Points, in no order, along strands that fork, close into loops and pass close to each other.
Points whose rows are less than 44.6 apart are linked; no others are. Some points are linked to none.
sumak: 20,10,8,3,20,-3,36,-11,13,-38,15,0,28,3,18,-13,-8,4,19,5
bamit: -7,-16,34,-8,4,-5,-24,-9,5,14,-6,5,-11,10,-13,25,-18,35,-18,14
vit: 5,4,5,-6,-8,-23,9,8,6,-12,9,23,-2,10,-10,3,-13,-34,25,-5
rakun: 12,-10,21,2,7,0,-4,-20,26,-10,1,-24,7,0,5,32,9,52,-24,12
Lof: 6,4,11,10,-39,8,7,5,-4,1,-11,-9,17,-24,12,9,4,-22,13,-4
Forod: 18,1,-12,4,1,-11,15,5,7,-8,24,-5,-6,1,17,-1,21,0,-8,7
Lal: 1,-1,-15,-15,-12,-25,9,17,8,-8,0,36,-15,15,-7,2,-2,-39,17,0
tek: 19,-1,-13,22,-30,0,-4,-20,2,11,20,8,-21,-22,16,13,31,-1,0,8
mever: -15,-4,-31,-7,22,0,-14,0,-21,17,-7,31,-34,19,-7,-23,7,20,-18,-3
lek: -8,-24,-32,-2,-27,-13,-12,10,8,12,-5,24,-32,1,-10,1,27,-27,-2,8
fek: -15,-11,-25,1,-3,0,-26,8,-12,14,-7,35,-37,18,0,-9,13,10,-12,0
mov: -17,-24,-19,-28,2,4,-14,15,1,14,-34,-6,-8,8,-21,11,3,-39,7,2
mipi: 12,-11,-12,10,8,16,16,0,-14,3,1,-4,7,-20,19,-39,8,7,-8,2
ribid: -7,5,-14,-5,19,6,-2,12,-25,6,-6,-2,5,6,8,-20,-1,2,-12,-7
Peb: -23,25,13,16,-3,31,-13,-1,-29,-5,-12,-3,25,15,9,-4,-6,0,1,-4
budi: 7,19,12,-1,24,-36,8,1,6,-4,15,19,-15,3,-16,12,-2,33,1,-19
Buf: -7,-26,-16,-17,-17,-13,-10,17,10,8,-14,6,-25,4,-13,13,12,-23,-8,-4
karer: -13,-4,-24,-11,-15,6,-24,14,-15,10,-15,29,-26,13,0,-1,-1,-14,-10,-1
Siz: 29,27,5,8,-5,4,23,-22,18,7,18,20,-7,-22,16,5,19,29,8,-11
doni: -5,0,-15,-19,2,-21,10,26,-3,-8,3,1,-6,21,11,1,8,-41,8,7
rolor: 1,-18,14,2,-38,12,-4,-2,-6,15,-21,-9,7,-22,-5,12,-2,-19,4,-11
tuki: 13,28,-2,11,17,10,34,-24,17,-11,4,0,4,-1,10,3,38,52,-15,4
Kimu: -28,23,-15,-7,6,25,-25,-5,-16,9,-4,-1,11,8,-18,-4,-35,-13,11,-15
Gugut: 15,-3,-4,7,-2,1,5,-3,-7,9,2,7,-1,-23,12,-23,6,17,-5,-13
dagiz: 25,-3,-5,11,-25,-2,11,-9,11,4,11,-8,-6,-28,12,6,19,-2,-1,2
Mevam: -13,-17,-6,-13,17,21,-26,-6,-11,13,-17,-10,10,16,-12,-7,-30,10,-13,3
Nikud: -15,-33,-9,-26,-1,-9,-5,22,6,5,-20,-12,-11,2,-20,22,21,-34,5,0
ninak: -3,-35,-16,-10,21,-10,-15,6,-5,8,-5,-16,-22,12,5,-11,2,16,-25,10
Dif: -2,-26,-10,-3,-1,-8,-15,1,-6,8,2,0,-28,3,5,5,13,19,-20,7
tuf: 1,-23,-7,0,-23,30,-14,-7,-19,25,-21,2,-3,-12,2,-15,-14,-13,-7,-2
panug: -11,29,14,0,9,-33,-4,12,1,-6,9,23,-14,6,-22,24,-3,15,6,-16
Pul: -1,-3,-8,10,-31,-8,-12,10,-9,3,7,14,-30,3,6,11,25,-18,-7,1
lubak: 26,6,2,2,28,-15,32,-10,9,-20,25,5,6,13,13,-14,-1,15,9,-1
Goto: -27,6,22,13,27,0,-13,-3,19,-26,-9,-32,23,-7,-22,-1,-18,30,-3,4
nidov: -17,-12,-18,-20,-13,9,-25,6,-5,12,-29,8,-13,14,-11,7,-11,-28,-5,2
vabu: -20,14,-1,-5,19,0,-4,3,13,-4,0,-16,12,-9,-22,-20,-31,-26,26,-5
pasa: 21,-8,-1,-7,14,-16,28,4,27,-20,13,-20,20,-1,-4,8,7,-11,4,9
fofep: -3,-19,14,5,-4,2,-18,-14,-13,16,6,4,-20,17,10,5,14,30,-19,18
Napam: 6,-3,-3,1,-10,-7,-1,7,-8,7,-4,5,-6,-12,1,0,-1,-2,-6,-8
tabe: 10,9,6,-5,36,-35,11,6,14,-11,23,3,1,8,-11,-1,-12,23,6,-8
Tani: 5,-5,-14,-12,32,-28,4,17,-4,-1,11,3,-13,10,1,-14,-2,9,-7,-3
vaf: -7,3,-1,-9,-3,-9,8,19,5,-2,-1,-3,9,0,-12,-3,-14,-43,23,-4
Zazuz: 9,7,-1,4,-19,-17,0,12,-8,1,8,25,-19,-1,2,6,8,-15,1,-8
Foz: -4,-29,5,-10,-1,11,-16,-3,-3,13,-21,-11,5,8,-2,-1,-16,2,-14,9
Tob: -8,24,20,7,14,-22,-4,5,3,-12,8,-4,5,-3,-11,14,-4,16,9,-14
soz: 10,1,4,1,-15,-4,22,8,10,-14,8,-21,19,-3,7,14,21,-34,7,7
Duvur: 33,-11,-4,-13,10,-14,30,-3,30,-16,23,-14,4,16,3,16,10,-33,11,10
nizu: 18,21,2,3,9,-23,23,-6,-1,-5,33,36,-21,17,1,2,13,9,9,-8
mife: -26,33,8,2,0,18,-26,-8,-12,9,-7,8,6,3,-25,0,-32,7,14,-17
Fupov: -24,4,24,11,-5,11,-17,-3,15,-15,-15,-33,20,-12,-21,4,-23,-3,10,1
Zive: -23,-7,19,7,10,-6,-15,3,25,-24,-11,-42,16,-6,-21,11,-16,6,1,5
ruvo: 6,-19,22,4,-33,14,-12,-8,-3,3,-7,-13,8,-6,14,17,7,5,-9,10
Zuluv: -1,0,6,-5,-4,-14,21,14,7,-15,10,-12,21,7,2,2,0,-46,21,8
lirot: -20,-8,-9,-7,20,24,-18,-8,1,-2,-18,-29,29,6,-12,-9,-31,3,-7,7
pigog: -4,-17,32,-6,-10,-2,-25,-13,6,24,-11,23,-9,-2,-22,17,-30,27,-12,4
kel: 0,7,5,0,34,-29,8,6,19,-24,8,-22,14,-4,-10,-1,-12,19,0,-4
rulab: -7,15,11,12,15,2,7,5,3,-22,-1,-14,24,-4,5,-3,2,14,-1,2
kupel: -26,-2,5,-10,10,-10,-6,12,19,2,-8,-24,6,-11,-36,0,-21,-27,26,-9
midom: -9,21,3,3,13,6,5,7,-3,-11,1,-7,24,-1,-3,-25,-27,-24,20,-5
lefe: 16,-1,-7,-5,24,-23,13,4,-6,3,16,29,-15,8,3,-23,-12,5,5,-9
Bifut: -3,-27,26,-9,-18,17,-15,-3,-2,14,-14,-13,12,5,4,8,-14,-1,-11,23
Seg: 35,-1,-10,-6,3,-8,21,-4,28,-7,25,-22,-8,5,8,11,30,-27,-3,14
Tovug: 13,-16,-27,14,3,5,8,-2,-17,13,16,-2,-12,-12,22,-35,22,-1,-4,9
meni: 19,-9,5,0,-27,1,14,-4,15,1,-4,-11,12,-32,1,10,7,-6,6,-9
Vukin: -5,-20,-3,3,-18,13,-25,-8,-14,23,-13,21,-17,-2,2,-1,-6,1,-12,1
Losi: 9,-5,-1,15,-38,4,-9,-8,-7,8,12,-1,-21,0,18,18,30,-5,-5,6
Pubam: 3,28,5,14,9,18,35,-19,4,-19,-2,0,16,-14,21,5,25,40,-10,5
Laled: 26,35,4,7,15,3,30,-28,26,4,15,8,-8,-13,12,7,32,49,2,0
tiz: 26,18,1,12,-17,18,18,-21,25,2,10,4,1,-42,27,9,15,24,7,-2
giba: 2,-14,-25,8,9,-3,2,3,-19,18,13,18,-21,-3,10,-38,12,2,-2,-1
ketez: -14,18,11,11,33,-8,8,4,13,-35,3,-19,22,-5,-10,-1,-6,32,-3,3
Vusa: -14,25,11,9,12,-3,-6,5,-15,-2,-3,2,7,3,-12,0,-9,16,6,-17
zef: 16,15,5,11,-4,13,27,-12,17,-11,6,-4,17,-30,22,5,13,30,-3,0
kobem: 13,35,12,11,-4,6,29,-7,-6,-9,14,14,11,-4,19,-8,20,14,14,-6
Zaf: -12,13,6,6,13,0,-5,12,-15,-7,-4,-11,12,11,6,1,0,11,-7,-3
duzi: 7,-10,22,11,-12,15,-2,-16,-5,9,-6,-1,4,-17,15,-1,8,39,-14,3
vun: -4,-20,-27,-18,34,-23,-3,16,-8,2,6,-5,-20,12,9,-20,10,7,-20,6
lobon: -23,13,26,14,-7,42,-20,-12,-17,-1,-17,-6,30,9,-2,3,-20,2,1,11
Lis: 9,-1,-20,-11,-7,-21,12,14,-5,-5,15,26,-20,19,13,-10,6,-37,11,5
Mogu: 8,-19,6,6,-37,29,-7,-10,-11,20,-20,0,8,-27,10,-8,-4,-7,-2,-4
nane: 25,6,0,3,7,-15,20,-8,0,0,22,43,-22,6,2,-16,-1,9,14,-14
zope: -23,23,15,4,2,24,-20,-19,-21,25,-13,15,7,9,-26,3,-23,27,3,-18
Fuzu: -4,-12,19,6,-32,10,-3,-1,6,-10,-15,-25,19,1,12,30,13,-16,-1,11
bupa: 21,6,3,0,15,-7,27,-6,28,-30,16,-11,25,-14,8,3,-1,6,10,4
Fote: 1,-16,-2,-2,-4,-3,10,11,6,-2,-14,-22,17,-11,-6,0,-1,-17,-2,-4
fitur: -5,13,-6,-2,4,-9,12,22,-7,-18,7,-8,15,17,13,-8,2,-31,8,5
loti: 25,-3,-22,6,-9,-6,12,3,10,-5,26,-19,-14,3,19,3,34,-21,-6,20
tagi: -19,32,1,7,10,20,-3,10,-22,-6,-4,-1,21,8,0,-10,-17,-14,8,-5
pif: 10,3,-16,0,16,-4,16,8,-22,10,14,32,-20,2,2,-40,-4,-4,6,-9
mev: -11,-2,-13,-6,25,4,-14,6,-27,11,-5,8,-15,20,1,-15,3,15,-13,-5
sivu: 21,21,5,3,7,-21,18,2,-3,-10,28,9,-8,11,10,9,18,3,2,-3
Boned: -12,-8,24,-4,-17,31,-18,-8,-7,-1,-17,-14,31,8,2,9,-23,-9,-3,25
supep: 3,1,4,4,-29,2,9,4,13,-15,2,-31,15,1,9,33,23,-24,-6,10
regu: -10,-7,14,-3,-4,12,-30,-12,-5,19,-20,15,-6,-1,-18,9,-36,21,-3,-7
bog: -19,-17,-3,-9,1,29,-22,-4,-4,11,-22,-27,19,4,-13,-1,-33,-24,3,6
Lut: -8,7,16,3,2,6,-13,-12,-11,23,-17,24,-8,-4,-22,4,-18,33,-4,-21
Medes: -24,3,-21,-15,-3,30,-24,-8,-13,15,-17,-16,17,4,-15,-4,-37,-24,11,-10
gog: -8,-20,-25,3,-32,5,-19,7,-11,15,-11,24,-31,2,2,-14,14,-23,-7,3

A fork is a point with three links, a tip a point with one. Leave the first point through the second and follow the links. Name the first fork or tip that comes.
bamit, pigog => Bifut
rolor, Lof => lefe
giba, Tovug => Vukin
Foz, Mevam => bamit
lefe, nane => lubak

A tip is a point with one link. Name the tips that can be reached along the links from each point below, in the order of the rows.
Lal => bamit, kupel
nidov => Fupov
meni => lubak, fofep, Vukin

How many points has the smallest loop of links through each point below? Write - if it is on no loop.
karer => 7
Zaf => 9
fitur => 7
Laled => 6
regu => -
